Each row is a point on a landscape with many valleys, with its height.
A ball rolls from a point to the lowest of its 4 nearest points, and stops where none of them is lower. Distance is the straight distance between rows; heights are no part of it.
Z_331 (h 54.0): [  4 -13  -8  23 -20   9   5  14 -20  20]
Z_137 (h 23.9): [ 10  -8   5   4  11 -24 -25   9  17 -12]
Z_450 (h 21.1): [  1   5  -9  16   7  -7 -16  19  11  -7]
Z_454 (h 38.7): [  0   4 -19  16   3   4  -5  19   1  -1]
Z_714 (h 44.0): [  5  -7 -13  21 -17  -6  -5  -1  -7  16]
Z_430 (h 25.0): [ -1  -6   1  -8  -8  -3  17 -38 -14  12]
Z_932 (h 31.5): [ -2  19   1   1 -15  11  13 -11  18 -10]
Z_654 (h 28.9): [ -4  10   2   3 -17  20  19   6   3  -1]
Z_916 (h 23.6): [  0   4   4   8 -29   9  16  -7  -1  10]
Z_727 (h 29.1): [ -2  10   2 -11   5  -7   3 -27   7  -7]
Z_215 (h 37.6): [  0 -21   6   2  15 -28 -15  -7 -11   8]
Z_329 (h 30.7): [  2  -1   0   9 -27   4   6 -13  -7  15]
Z_369 (h 38.9): [  3   8  -5   7  -9  -5  -1 -16   7  -1]
Z_479 (h 52.1): [  3   3 -21   0  16  16 -10  27   0  -8]
Z_987 (h 19.7): [ -4   1   9  10 -29  13  17   1  -9  12]
Z_231 (h 41.7): [  2  13  -1  -4   2  -8  -3 -14  15  -9]
Z_264 (h 16.0): [  3   4  -1  -4 -10  -4   7 -30   1   5]
Z_913 (h 18.6): [ -3  10  12   0 -27  17  20 -10   4   4]
Z_8 (h 23.4): [  2  14   3  -9 -12   2  11 -25   9  -1]
Z_788 (h 23.1): [ -4  12 -13  11   4   8  -3  16  11 -12]
Z_372 (h 43.5): [  6  -5  -9  13  -6 -17 -13 -11  -6  12]
Z_937 (h 48.0): [ -8  -6  19 -21  29 -19   3  -9   7 -17]
Z_382 (h 49.1): [  4 -14   3  -4 -13  22   3  21 -31  23]
Z_574 (h 36.8): [  3   3   0  -1   9 -15 -12 -13   8  -5]
Z_482 (h 7.8): [  7 -19   5   4  12 -29 -24   0  -1   2]
Z_571 (h 6.9): [ -5  18  -7   7  10   5  -5  13  19 -21]
Z_777 (h 41.8): [  3   5  10  -8  14 -17 -16  -7  22 -17]
Z_573 (h 55.6): [  1  -4 -16  15  -5  11   0  19  -9   8]
Z_635 (h 47.0): [ -5 -14  19 -16  29 -20   2  -2  10 -18]
Z_491 (h 4.8): [  6  -5   1  13  10 -22 -28  23  15 -10]
Z_465 (h 14.6): [ -9   4  16   7 -28  20  23   3  -6  12]
Z_858 (h 39.6): [  5  -6   0   7   4 -24 -20  -3   3   1]
Z_789 (h 15.0): [ -2  -2   4  -7  14 -19  -9 -15   1  -2]
Z_787 (h 28.8): [  2  -9  -3  -1 -14  -6   7 -34 -18  18]
Z_362 (h 50.6): [ -2  19   3 -10   6  -6  -3 -15  22 -17]
Z_357 (h 51.7): [ -9   3   9 -19  23 -13   1 -20   8 -15]
Z_852 (h 24.2): [ -3  21  -7   1   2  12   5   5  21 -18]
Z_811 (h 4.7): [  6 -18  12  -9  21 -28 -14   3   5  -8]
Z_660 (h 4.5): [ -2   5   2 -11  -4  29  17  18  -6   3]
Z_769 (h 15.2): [ -7  -4   8   7 -20  21  13  15 -18  17]
Z_911 (h 35.9): [  2  -2   8 -17  -9  29   9  18 -16  12]
Z_316 (h 34.2): [ -2 -12  13 -13  24 -23  -6  -5   4  -9]
Z_525 (h 66.5): [  7 -15 -17  -1  -1  19  -3  25 -21  14]
Z_76 (h 34.1): [  5   3   8  -1  12 -22 -22   3  18 -12]
Z_22 (h 36.4): [ -4  -3   2  -9  11 -14   2 -26  -6  -1]
Z_767 (h 60.2): [  5  -7   0 -11  -8  25   1  21 -19  17]
Z_630 (h 57.9): [  4  -9 -12  18 -17  10   5  15 -17  13]
Z_207 (h 47.1): [  1  -2  -7  -1  -5  24   8  21 -11   6]
Z_734 (h 46.5): [  0 -27  15  -5  25 -29  -6   5  -7  -4]
Z_238 (h 19.2): [ -2   8  -9  14  16   1 -13  25  16 -18]
Z_375 (h 39.4): [  1   2 -11  -3   2  24   9  21  -5   0]
Z_856 (h 39.3): [ -4  13 -13  -1   9  20   7  20   9 -15]
Z_961 (h 52.2): [-15   7  26 -20 -11  30  11   9 -18  15]
Z_598 (h 38.6): [ -2  13  -4 -18   7  31  15  15   8 -12]
Z_24 (h 49.4): [  3   5  -2   8   4 -15 -14  -3  14  -6]
Z_963 (h 47.8): [-10   1  12 -16  25 -14   9 -21   3 -10]
Z_960 (h 25.7): [  1   7  -4 -18   0  33  11  19  -2  -4]
Z_190 (h 32.1): [ -5  -9  -3  -5   4 -12   5 -29 -14   6]
Z_470 (h 34.5): [  5  -9  -7  10 -15 -11  -6 -23 -12  16]
Z_301 (h 42.5): [  0 -11  -2   3   6 -23  -8 -21 -14  12]
Z_941 (h 45.9): [ 3 13 -8  9 -3  1 -1 -1 13 -8]
Z_986 (h 61.4): [ -1   1 -10  13 -11  12   9  11  -4   6]

Where does a ball stop that starts at each point below?
Z_329 => Z_465
Z_372 => Z_264
Z_856 => Z_571
Z_382 => Z_465
Z_215 => Z_811
Z_301 => Z_264
Z_231 => Z_264
Z_479 => Z_571
Z_937 => Z_811
Z_767 => Z_660
Z_858 => Z_811

Call two points neighbours if one is among the 4 nearest of the other. Go from one point of each pair to the other, from neighbour to neighbour, staying as low as possible. Name the highest point that can't be avoided.
Z_789 and Z_571 => Z_316
Z_264 and Z_491 => Z_932
Z_660 and Z_789 => Z_856
Z_491 and Z_811 => Z_137
Z_491 and Z_571 => Z_450
